The views of a scene show one set of named points, each view turned or mirrored, and shifted as a whole, with a little noise and some points left out.

Scene 1
View 1
Punup: 15 0 -14 -1 -13 10 9 -21 -7 4 0 6 -15 -22 2 21 2 -13 -4 13 -7
gamu: 2 -14 -12 -19 -8 7 14 -19 2 -1 -8 18 -25 -18 -7 13 -15 -24 -4 18 -14
kom: -27 13 -24 20 0 15 -11 -39 -1 -6 -3 50 -1 14 -8 21 10 -4 71 -10 -4
turev: 8 -20 -22 -9 -7 -13 13 -12 17 -31 -20 15 4 -3 -12 -9 2 -25 -6 -1 -15
Vakur: 40 5 -16 -2 -28 15 -4 -3 -9 2 -4 3 10 -32 7 19 9 -26 -9 -4 11
sazo: 11 11 -15 -27 -9 16 12 -11 6 1 11 4 -4 4 10 7 -7 -11 17 -9 -9
bokif: 19 20 -15 41 0 5 -13 -27 -13 15 -9 11 -18 -32 10 7 0 3 -2 -12 -13
Dugu: -3 -15 -28 -7 -32 35 -1 -19 -9 3 7 25 12 -5 -13 32 24 -31 47 9 4
meso: 0 -3 -21 -8 -15 13 3 -21 1 -9 1 21 5 0 -6 21 8 -19 31 6 -2
Refe: 6 3 -7 -15 -3 13 12 -19 -8 18 3 10 -39 -28 4 15 -23 -11 -8 12 -16
zik: 5 1 -21 42 -4 11 -14 -28 -13 13 -7 16 -11 -22 1 5 11 -3 11 -13 -17
goso: 10 -4 -24 3 -13 9 -8 -6 6 -10 -12 23 9 -8 -4 -4 7 -22 14 -20 -3
befon: 15 8 -21 -11 -21 5 -4 -18 0 -20 -11 33 15 -13 -4 33 5 -31 24 7 23
fale: 16 14 -13 10 3 7 11 -22 -4 16 8 -14 -26 -14 13 -3 -4 8 -11 -7 -30
kuno: -9 9 -8 -19 2 -2 10 -37 0 -12 -6 40 -28 -12 -8 38 -20 -17 19 30 3
Sef: 16 -11 -14 -4 -14 -2 8 -24 -3 -12 -11 15 -10 -26 -7 27 0 -25 -11 26 -1
nago: 21 11 -21 27 -18 9 -11 -30 -17 0 -5 18 5 -26 -1 37 18 -14 14 10 8
miz: -10 -27 -22 -22 -18 19 6 -10 6 -5 -7 31 -5 -6 -17 5 0 -34 24 6 -9
tired: 10 10 -13 10 9 -21 5 -32 6 -20 -20 23 -21 -20 -5 12 -15 -8 -13 12 -9
pani: 29 -20 -14 -9 -20 21 15 2 -4 16 4 -22 -11 -28 5 -11 4 -18 -30 -6 -27
Vikop: 20 -13 -12 -10 -18 6 -2 -5 -1 0 -19 24 -9 -38 -5 12 -12 -36 -15 8 6
Pufu: 10 24 -14 -18 9 -2 7 -5 18 -8 -5 13 -9 1 13 -17 -25 -3 4 -29 -13
Duta: -3 -13 -20 11 -7 20 -6 -8 -1 17 -10 21 -17 -20 -1 -17 -6 -16 8 -21 -24
fegif: 5 -1 -17 8 3 6 4 -13 8 2 -5 4 -12 -6 3 -20 -4 -4 0 -21 -29
mita: 27 18 -12 15 -7 8 -1 -24 -13 16 2 1 -17 -29 12 19 -2 -3 -7 1 -7
Kis: 32 17 -14 11 -18 18 -4 -17 -17 18 3 2 -5 -34 11 28 5 -12 -4 4 5
fera: 6 -17 -9 -32 -22 21 11 -17 -9 11 -3 27 -29 -36 -10 37 -17 -37 -2 35 3
View 2
Punup: 3 7 -3 -2 -9 -5 -5 14 -13 19 21 12 10 22 14 8 -12 1 -9 -6 -4
fegif: -20 17 21 -1 -13 0 18 23 -5 7 17 -15 6 36 -8 16 11 5 -11 6 4
kuno: 25 16 -1 3 6 -12 17 6 -19 45 10 43 -10 11 1 -17 -14 -4 -30 -4 -11
Duta: -20 14 -1 -10 -17 1 33 34 -4 18 19 -12 9 20 -7 20 3 4 -4 15 -3
Pufu: -12 26 34 -15 -1 -13 13 6 -8 11 -5 -16 -21 47 -19 8 2 6 -18 13 -10
pani: -19 -1 3 -12 -16 8 -6 17 -27 -14 33 -24 17 33 16 36 -18 15 7 -3 -12
turev: -2 8 10 3 -3 1 13 17 -28 0 21 21 -17 53 -6 -3 6 17 3 -3 -6
gamu: 7 8 -1 1 0 2 20 12 -31 19 26 19 -5 18 2 6 -15 9 -15 -3 -13
Vikop: -5 0 -16 -19 -3 -9 4 26 -27 15 24 24 -12 27 2 9 -20 9 16 4 -20
Kis: -5 7 -13 -20 -16 -21 -27 21 3 24 12 6 15 23 18 15 -17 -6 4 -2 -2
Dugu: 19 -2 -56 5 -39 -10 19 16 9 17 4 17 21 46 22 -20 -16 17 -12 16 13
bokif: -20 20 11 -15 -13 -15 -17 37 15 34 17 4 16 15 -1 21 12 -18 3 -2 7
mita: -7 12 5 -14 -9 -15 -23 20 1 24 16 4 13 16 11 18 -8 -11 -5 -6 0
kom: 11 28 -20 13 -29 -16 42 26 33 50 -13 20 9 31 -9 -31 19 -4 -36 22 24
fale: -14 17 30 -4 -8 -1 -13 13 -3 12 19 -18 18 21 7 26 0 -6 -20 -8 4
meso: 13 9 -18 4 -20 -11 16 12 0 19 4 17 3 42 7 -17 -5 9 -18 9 6
miz: 7 3 -25 3 -18 1 45 19 -19 13 16 15 -4 37 2 -10 -11 21 -13 15 -7
Vakur: -4 1 -21 -25 -18 -20 -26 19 -8 7 12 7 2 44 15 11 -18 6 19 3 -6
fera: 19 -3 -29 -11 -3 -5 14 10 -32 28 26 29 0 3 16 3 -41 9 -13 -1 -23
nago: 3 7 -24 -6 -20 -21 -20 28 14 31 11 31 14 30 15 -3 1 -9 7 -2 11
goso: -12 12 -10 -9 -21 -10 20 26 -1 12 6 5 -8 54 -8 -4 5 12 4 18 1
Sef: 7 2 -10 0 -5 -6 -6 20 -24 16 27 34 -2 28 12 -1 -11 4 3 -11 -8
zik: -20 16 -5 -4 -23 -9 5 41 17 30 17 5 23 20 2 11 18 -11 -1 5 15
befon: 15 7 -29 -9 -16 -23 0 14 -3 26 -2 38 -13 50 6 -23 -11 8 2 9 -1
View 3
Punup: 8 9 -16 -20 11 18 5 -14 -9 5 22 -7 16 4 2 -2 12 15 14 5 -10
fale: 13 2 -35 -16 19 33 15 -29 -14 -2 10 0 15 3 -2 16 13 12 -9 20 -7
goso: 8 4 -17 0 -26 10 22 11 -11 9 31 -26 -6 30 -4 4 24 15 17 16 -6
bokif: 10 13 -24 -4 2 20 22 -42 -1 19 20 -21 14 12 -32 21 16 17 -8 15 -20
fegif: 11 -8 -31 -12 -6 26 26 -7 -18 -3 19 -9 -5 16 -2 18 27 17 -8 24 -1
tired: 7 10 -2 -27 -15 17 19 -33 -30 6 31 -2 -3 7 -3 -1 36 11 -8 -9 -31
fera: 13 24 15 -48 -7 -3 4 -15 3 26 38 3 8 10 27 -32 -8 15 19 8 3
miz: 5 -1 -2 -36 -24 2 17 22 -6 17 42 -15 -10 24 24 -9 17 24 17 18 6
Refe: 13 18 -11 -38 2 21 16 -32 -6 18 20 10 6 7 15 -5 -1 9 -7 19 0
pani: 30 -1 -23 -8 16 12 13 -10 -5 -28 4 1 5 9 -2 -12 0 20 8 17 28
meso: -5 5 -14 -23 -12 14 8 17 -7 25 39 -22 9 20 14 3 20 17 26 10 -17
gamu: 10 8 -1 -43 -9 10 16 -12 -15 9 30 5 -3 9 22 -13 14 16 3 9 -2
kuno: -7 22 6 -51 -17 16 9 -17 -17 40 45 1 8 8 30 -8 20 7 7 0 -35
mita: 12 17 -20 -11 9 21 9 -34 -3 14 17 -8 20 8 -14 6 6 9 5 10 -16
Vakur: 19 23 -9 10 -3 5 3 -11 1 1 18 -18 15 21 -14 -17 1 8 31 3 -2
Pufu: 11 12 -34 -3 -26 42 27 -5 -33 2 15 1 -7 28 17 13 25 -13 -4 25 -9
turev: 12 -1 -6 -17 -18 12 15 4 -32 -15 30 -6 -11 15 9 -10 36 12 11 -4 -10
zik: 4 -2 -21 -14 -1 10 24 -20 5 24 28 -32 8 12 -29 25 21 32 -2 21 -17
Kis: 13 23 -15 -3 7 14 3 -26 7 18 20 -17 25 13 -15 -3 -2 10 19 6 -10
Dugu: -8 4 -7 -26 -8 0 2 28 15 40 47 -36 15 22 14 -1 7 31 43 16 -5
Vikop: 21 20 9 -16 -22 -3 16 -18 -8 3 29 -5 -6 21 -1 -27 6 13 14 2 3
sazo: 3 11 -29 -14 -5 31 10 11 -14 11 20 -5 10 21 24 4 10 -1 18 21 -4
Duta: 16 -5 -21 -17 -15 11 32 -9 -1 12 24 -15 -7 25 -5 14 13 26 -10 36 11
befon: -4 23 1 -9 -26 5 3 8 -8 27 44 -27 10 25 5 -14 19 6 40 -6 -28
kom: -25 -2 -22 -34 -26 19 21 17 -1 63 54 -41 8 25 7 36 35 25 12 26 -40
nago: 2 16 -6 -10 1 4 4 -16 5 28 34 -33 23 12 -22 4 14 20 28 -2 -30
View 4
Refe: -7 -9 -25 -8 -23 14 -12 21 -12 30 0 19 -21 28 -11 13 3 6 24 9 -11
nago: 5 -16 6 7 0 5 2 -4 -45 -2 9 20 15 29 13 -5 27 3 31 -8 15
Dugu: -12 -20 33 -10 11 -16 12 -11 -11 39 2 13 28 35 19 -8 22 -7 24 7 22
Punup: 4 -12 -8 -2 -12 6 -3 13 -16 17 4 19 -1 22 5 8 7 2 28 -3 -2
tired: 1 -28 -21 12 -23 0 -5 18 -39 1 3 15 10 22 -25 21 -2 2 48 -13 -21
Kis: 12 -1 -13 2 -15 15 7 -5 -36 -3 4 28 -5 23 15 -10 27 9 25 2 10
pani: 21 7 -3 -9 -5 4 -5 3 20 11 -5 18 -32 3 6 8 -8 24 14 -14 -25
Vakur: 20 9 -2 11 -12 -2 12 -17 -18 2 6 30 1 12 12 -9 12 11 17 -3 -5
fera: -13 1 -16 8 -17 -2 -17 12 -10 52 24 26 8 27 2 13 0 -15 7 15 1
Duta: -15 -16 9 -15 5 2 -5 -12 -12 24 -9 2 -19 29 -23 -2 5 31 36 -6 -24
turev: 8 -22 2 7 -15 -20 9 4 -6 10 -3 15 18 9 -16 16 -16 3 41 -15 -30
gamu: -8 -17 -11 -1 -16 -4 -9 16 -7 34 4 17 3 23 -14 19 -7 -2 27 1 -17
kuno: -20 -33 -19 3 -28 -1 -3 24 -35 38 7 20 24 38 -14 18 6 -20 40 14 3
Vikop: 0 6 -8 17 -15 -9 -6 -13 -18 24 17 23 7 16 -12 3 -5 5 19 1 -19
meso: -6 -29 13 -9 -6 -14 16 1 -15 27 -7 15 24 30 4 0 10 -2 39 2 5
befon: 0 -18 5 13 -15 -19 23 -12 -32 18 5 27 41 26 4 -5 13 -10 35 7 5
Sef: 6 -12 -7 14 -12 -4 -8 13 -19 14 16 21 16 17 2 17 -1 -6 27 -9 -7
kom: -33 -58 27 -23 7 -7 20 -3 -46 26 -19 -1 30 57 -13 -8 30 5 63 9 16
miz: -19 -21 20 -5 1 -23 4 -5 1 46 1 10 20 28 -11 6 -6 -2 30 4 -12
goso: -1 -18 17 -2 -4 -16 18 -21 -17 14 -11 13 12 20 -14 -7 4 15 41 -4 -20
sazo: 3 -22 -3 -18 -25 -7 26 6 3 27 -23 25 -2 23 5 -1 6 7 36 12 -9
zik: -6 -23 10 -10 11 13 -8 -4 -40 -3 -5 1 -9 35 -8 -3 22 27 43 -14 -1
View 5
Dugu: 26 -1 -8 -14 -16 -27 -15 14 -33 -27 11 27 -17 1 -50 6 -5 8 -7 -4 8
tired: -7 23 11 -23 -18 22 -16 -10 14 16 -7 -4 -32 -5 6 -9 0 -14 4 -2 35
pani: -12 -4 25 -2 24 0 29 1 7 0 12 19 4 29 -18 -22 -5 -23 8 30 37
Duta: 9 -17 -7 3 -9 7 15 2 -5 21 15 10 -24 2 -41 -38 -2 -16 22 4 42
zik: 18 -1 -9 -4 -9 21 15 -11 1 -14 7 12 -18 -14 -20 -16 3 -14 27 -27 28
sazo: 9 -13 24 -15 -8 12 -9 10 -6 13 1 8 -14 27 -41 -10 -10 12 5 11 18
Pufu: -7 -16 21 -13 -11 36 -15 9 10 39 -2 -1 -25 19 -26 -34 -13 13 19 7 26
Vakur: -5 2 4 -16 24 -1 5 23 2 -18 -4 18 -1 4 -3 -4 -14 10 8 9 19
Kis: 14 -1 4 -16 17 8 17 11 8 -18 -9 2 -2 3 -11 11 -6 5 13 -2 23
kom: 41 -7 -16 -13 -51 14 -29 -5 -27 -4 8 8 -43 -17 -54 -6 -1 13 15 -41 9
fale: 8 -7 25 -9 -1 34 21 -16 17 10 1 -4 -6 22 -23 -10 3 -16 21 -2 33
turev: -21 17 20 -15 -13 6 -25 0 1 11 8 23 -26 12 -9 -27 -11 -8 -3 13 22
Vikop: -10 13 -4 -18 9 -13 -3 21 0 5 -2 11 -21 -6 1 -11 -10 -6 -3 23 38
mita: 12 0 10 -16 9 20 19 0 14 -6 -9 -5 -7 4 -10 8 0 -5 17 -4 29
Sef: -4 26 12 -23 -6 -6 -10 0 0 -7 -1 10 -21 4 -2 6 -2 -13 -11 11 27
Punup: 9 7 13 -17 -3 2 4 0 3 -3 -1 4 -12 10 -17 7 -1 -9 2 7 27
kuno: 27 14 0 -30 -34 -4 -24 4 -7 19 -10 -17 -40 -7 -26 26 6 0 -13 6 31
fegif: -4 -7 14 -3 -10 25 4 -8 4 17 12 12 -18 13 -28 -36 -3 -14 21 -2 30
goso: -4 -4 0 -6 -6 7 -14 12 -8 -1 9 25 -23 -3 -24 -34 -13 7 13 -5 18
Refe: 12 0 12 -18 -4 4 15 2 10 24 -4 -14 -18 10 -21 6 5 -16 3 21 45
meso: 15 3 7 -16 -20 -3 -21 4 -17 -6 6 17 -23 6 -35 -2 -7 7 -2 -4 11
nago: 18 13 -5 -18 -1 5 -1 1 -3 -33 -4 12 -12 -13 -9 13 -5 4 8 -21 15
bokif: 13 0 -4 -9 4 32 21 -7 15 -5 -5 -2 -12 -10 -4 -10 0 -9 30 -22 31
miz: 5 2 -1 -10 -21 -23 -19 9 -24 9 14 23 -33 4 -40 -20 -5 -6 -9 15 26
gamu: 0 13 11 -20 -14 -8 -8 -1 -3 19 3 2 -29 8 -19 -3 1 -17 -8 23 38

Which points are out of place in each view (at most two, in the order of its rows)? Write none if all are in place.
view 1 => turev
view 2 => Dugu
view 3 => Punup
view 4 => Kis
view 5 => Duta, kuno

Scene 2
View 1
Dal: 0 5 25 -29 27 18 8 10 23 -7 -48 -22 44 -9 -24 35 -13 6 -8 -8 59
Bofik: -14 5 2 -15 18 34 0 1 10 -10 -17 -6 35 -8 -13 15 -8 16 3 -2 37
zira: 4 6 18 2 4 27 -14 -3 22 19 -14 -4 43 -1 -16 -32 -22 20 17 28 39
tuv: -8 12 -8 -15 -3 26 0 -2 23 5 -14 16 10 -3 -8 1 -13 46 21 -2 30
tini: -9 5 -6 -19 28 28 -8 -3 15 5 -12 -15 21 1 -10 22 10 26 -12 -7 38
Depu: 0 23 -1 -21 22 3 5 0 27 3 -21 -21 0 5 -13 19 4 32 -18 4 20
Feboz: -20 -20 30 -13 25 27 -2 -8 27 -4 -37 -23 45 -4 -13 22 -13 -23 -46 17 32
Berek: -24 7 2 -9 4 16 1 -18 -5 -5 -31 -13 40 2 -13 -32 6 31 11 5 35
leb: -11 24 -12 -17 38 26 4 6 -18 -25 -8 -37 40 -3 -21 5 16 23 13 -10 41
volug: 9 4 -1 -7 37 40 -32 -3 14 37 4 -25 40 7 -13 -3 23 25 -6 3 61
Pirif: -14 -1 -13 -3 36 54 -29 -8 -11 12 13 -24 54 5 -10 -11 28 19 7 -2 55
ruda: -1 39 -7 -2 26 9 -3 -3 -11 -5 -3 -38 30 9 -22 -39 13 36 20 17 27
Malig: 12 23 5 -15 52 24 -9 16 8 -1 -2 -44 39 -1 -25 19 9 8 -5 6 48
pobi: -3 20 -10 -2 36 31 -16 3 2 2 15 -33 32 4 -15 -10 15 20 0 16 25
kebe: -21 18 -26 -18 16 25 0 -7 -2 -8 -6 -9 10 2 -5 6 17 46 6 -12 28
Vata: -9 21 1 -14 29 15 0 -3 -4 -9 -17 -37 37 4 -20 -9 12 22 1 3 40
luzov: 24 20 10 -4 49 40 -23 19 8 13 10 -38 55 -1 -27 1 2 9 15 15 56
febem: 4 36 -20 -18 24 18 -2 7 -3 -4 -4 -17 19 -1 -18 -4 11 54 33 -10 42
tosob: -13 10 32 -15 22 9 16 1 -2 -29 -48 -36 60 -4 -28 -8 -19 -7 -1 15 41
View 2
Dal: 32 -11 -14 35 24 -22 -1 -12 24 -1 -34 -1 18 9 6 36 46 29 5 -1 -8
volug: 29 18 -14 12 -40 -13 10 18 41 34 -44 15 12 7 -11 -5 22 -3 0 -7 -17
zira: 29 7 0 23 -14 14 -27 6 32 10 -23 17 -29 1 -28 -9 28 12 -14 7 -2
Malig: 21 13 -17 27 -30 -18 17 -13 21 -3 -38 3 27 20 0 0 42 12 16 -1 -19
kebe: 32 -9 30 -18 -26 -19 15 8 -8 12 -11 6 12 18 -2 8 30 -5 3 -10 7
Bofik: 44 -4 9 7 -3 -9 -8 -4 15 -1 -25 -5 9 19 -7 17 38 9 3 -2 3
tosob: 14 -4 -15 40 26 -18 -16 -19 14 -23 -11 -11 3 28 -22 14 16 37 -6 7 -18
tuv: 41 -10 29 -4 -13 2 -10 7 5 16 -13 19 -16 -3 -4 10 47 1 -6 -4 19
Vata: 11 4 1 12 -26 -19 8 -4 3 -1 -15 7 7 20 -16 -8 18 10 1 1 -13
luzov: 27 19 -31 31 -45 -7 3 -15 30 -3 -52 13 13 12 -12 -13 29 5 11 9 -19
tini: 38 3 17 1 -16 -19 18 9 14 17 -20 -3 23 23 6 15 46 5 9 -15 -3
Feboz: 36 19 0 37 31 -9 -11 5 54 7 -15 -32 17 41 -12 22 48 36 0 -12 -23
Berek: 19 -6 15 2 -3 -15 -11 12 4 9 -3 5 -13 14 -27 1 1 10 -16 0 -7
Depu: 13 1 22 17 -6 -10 20 1 8 19 -4 9 5 10 8 5 66 17 6 -13 -7
leb: 20 -10 -1 6 -20 -29 15 -14 -10 -11 -23 6 20 17 -1 10 19 7 7 2 -6
ruda: -1 4 6 11 -39 -14 8 -6 -11 -4 -5 17 -6 17 -24 -27 11 8 -6 4 -15
febem: 21 -12 9 -5 -38 -16 14 -7 -20 3 -23 29 2 -2 -1 -2 28 -6 5 2 5
View 3
leb: -9 -24 15 7 8 12 -6 -18 15 2 -2 -16 18 3 -9 -1 26 0 -21 9 -5
luzov: 19 -9 13 19 16 -2 -1 -8 6 40 -6 -3 9 -29 -8 30 23 9 -16 8 37
Dal: -34 -6 40 21 44 24 -12 -28 19 14 -19 -8 20 -39 9 -7 31 -7 -48 18 5
ruda: -6 -18 31 12 -10 -11 9 -2 9 16 2 0 29 30 -35 4 28 -2 -1 -2 22
Malig: 2 -7 20 21 12 18 -4 -15 2 20 2 -7 4 -21 -1 24 28 0 -27 9 19
Depu: -35 0 52 29 11 15 -26 -21 4 -3 17 -12 21 12 -4 4 36 -3 -44 -9 23
volug: -7 1 11 14 5 -21 -19 14 9 44 13 0 10 -13 12 16 13 0 -36 -2 42
pobi: -2 -7 25 19 6 -8 -6 -4 -1 22 20 -11 6 12 -12 25 15 -4 -7 -2 23
kebe: -25 -21 20 9 7 -12 -33 -12 15 -2 24 -28 22 30 1 -6 13 -3 -24 -8 2
Pirif: -1 -13 0 3 13 -28 -12 15 12 41 12 -11 4 -2 11 16 -5 -7 -12 6 15
Vata: -19 -14 28 13 7 2 4 -7 9 13 0 -5 18 6 -13 2 23 -7 -19 9 5
zira: -19 -1 49 27 38 -27 -12 -11 18 44 0 -3 33 -3 -12 6 19 -1 -13 -2 48
View 4
Dal: 15 -11 11 10 -1 -12 41 -36 -34 -24 -4 -7 -9 66 -17 -12 25 15 -3 -1 -1
tuv: -13 -4 10 -20 1 2 4 -35 4 -8 -14 21 9 41 0 31 9 -7 25 14 -26
volug: 13 -18 15 16 -6 32 12 -47 -18 21 5 29 16 15 -44 -6 0 -13 4 0 1
zira: 2 -11 34 19 -4 6 5 -36 0 23 -4 14 3 33 -15 41 -4 23 15 1 -7
tosob: 33 -11 28 12 8 -14 37 -30 -25 6 -12 -14 -10 54 4 2 22 44 3 -40 -8
Depu: -14 -6 17 -6 0 15 27 -45 -12 -8 -5 19 -4 47 -4 -25 21 4 16 3 -46
febem: 7 4 6 -32 16 -2 15 -22 -4 14 -19 21 19 6 -5 -3 3 -13 4 10 -31
Berek: 22 -7 31 3 3 16 15 -25 -18 15 -11 11 5 28 3 24 18 10 25 -30 -10
Vata: 23 -7 19 -6 10 9 24 -33 -17 16 -10 11 8 23 -7 -13 16 8 6 -25 -22
Feboz: 13 -33 22 31 -10 18 28 -69 -23 -13 4 0 -12 85 -19 -11 29 29 11 -39 -6
kebe: 4 -6 3 -37 10 16 9 -39 -4 -1 -17 25 20 27 2 -4 20 -21 20 -15 -34
luzov: 23 -18 12 15 8 -4 17 -47 -4 32 3 14 11 20 -44 -15 -13 12 -25 -1 2
pobi: 10 -18 17 -5 9 17 6 -56 5 33 -7 26 15 20 -19 -20 1 5 0 -22 -26
Malig: 19 -14 9 4 9 4 26 -48 -13 15 -1 11 6 30 -32 -37 2 11 -19 -8 -15
leb: 25 -5 4 -25 17 -6 28 -31 -14 5 -17 5 12 25 -8 -22 17 0 -3 -19 -23
tini: 0 -14 7 -9 -1 19 17 -51 -14 -9 -4 21 9 43 -19 -13 17 -13 12 -5 -20
Pirif: 33 -23 7 -7 6 26 0 -49 -9 26 -5 25 29 13 -34 2 2 -18 1 -29 9
Bofik: 11 -16 7 -12 4 -2 15 -48 -7 -10 -11 8 8 54 -10 5 16 4 7 -16 -11

Which points are out of place in each view (at most two, in the order of its rows)? Write none if all are in place.
view 1 => leb
view 2 => Vata, tini
view 3 => zira
view 4 => Berek
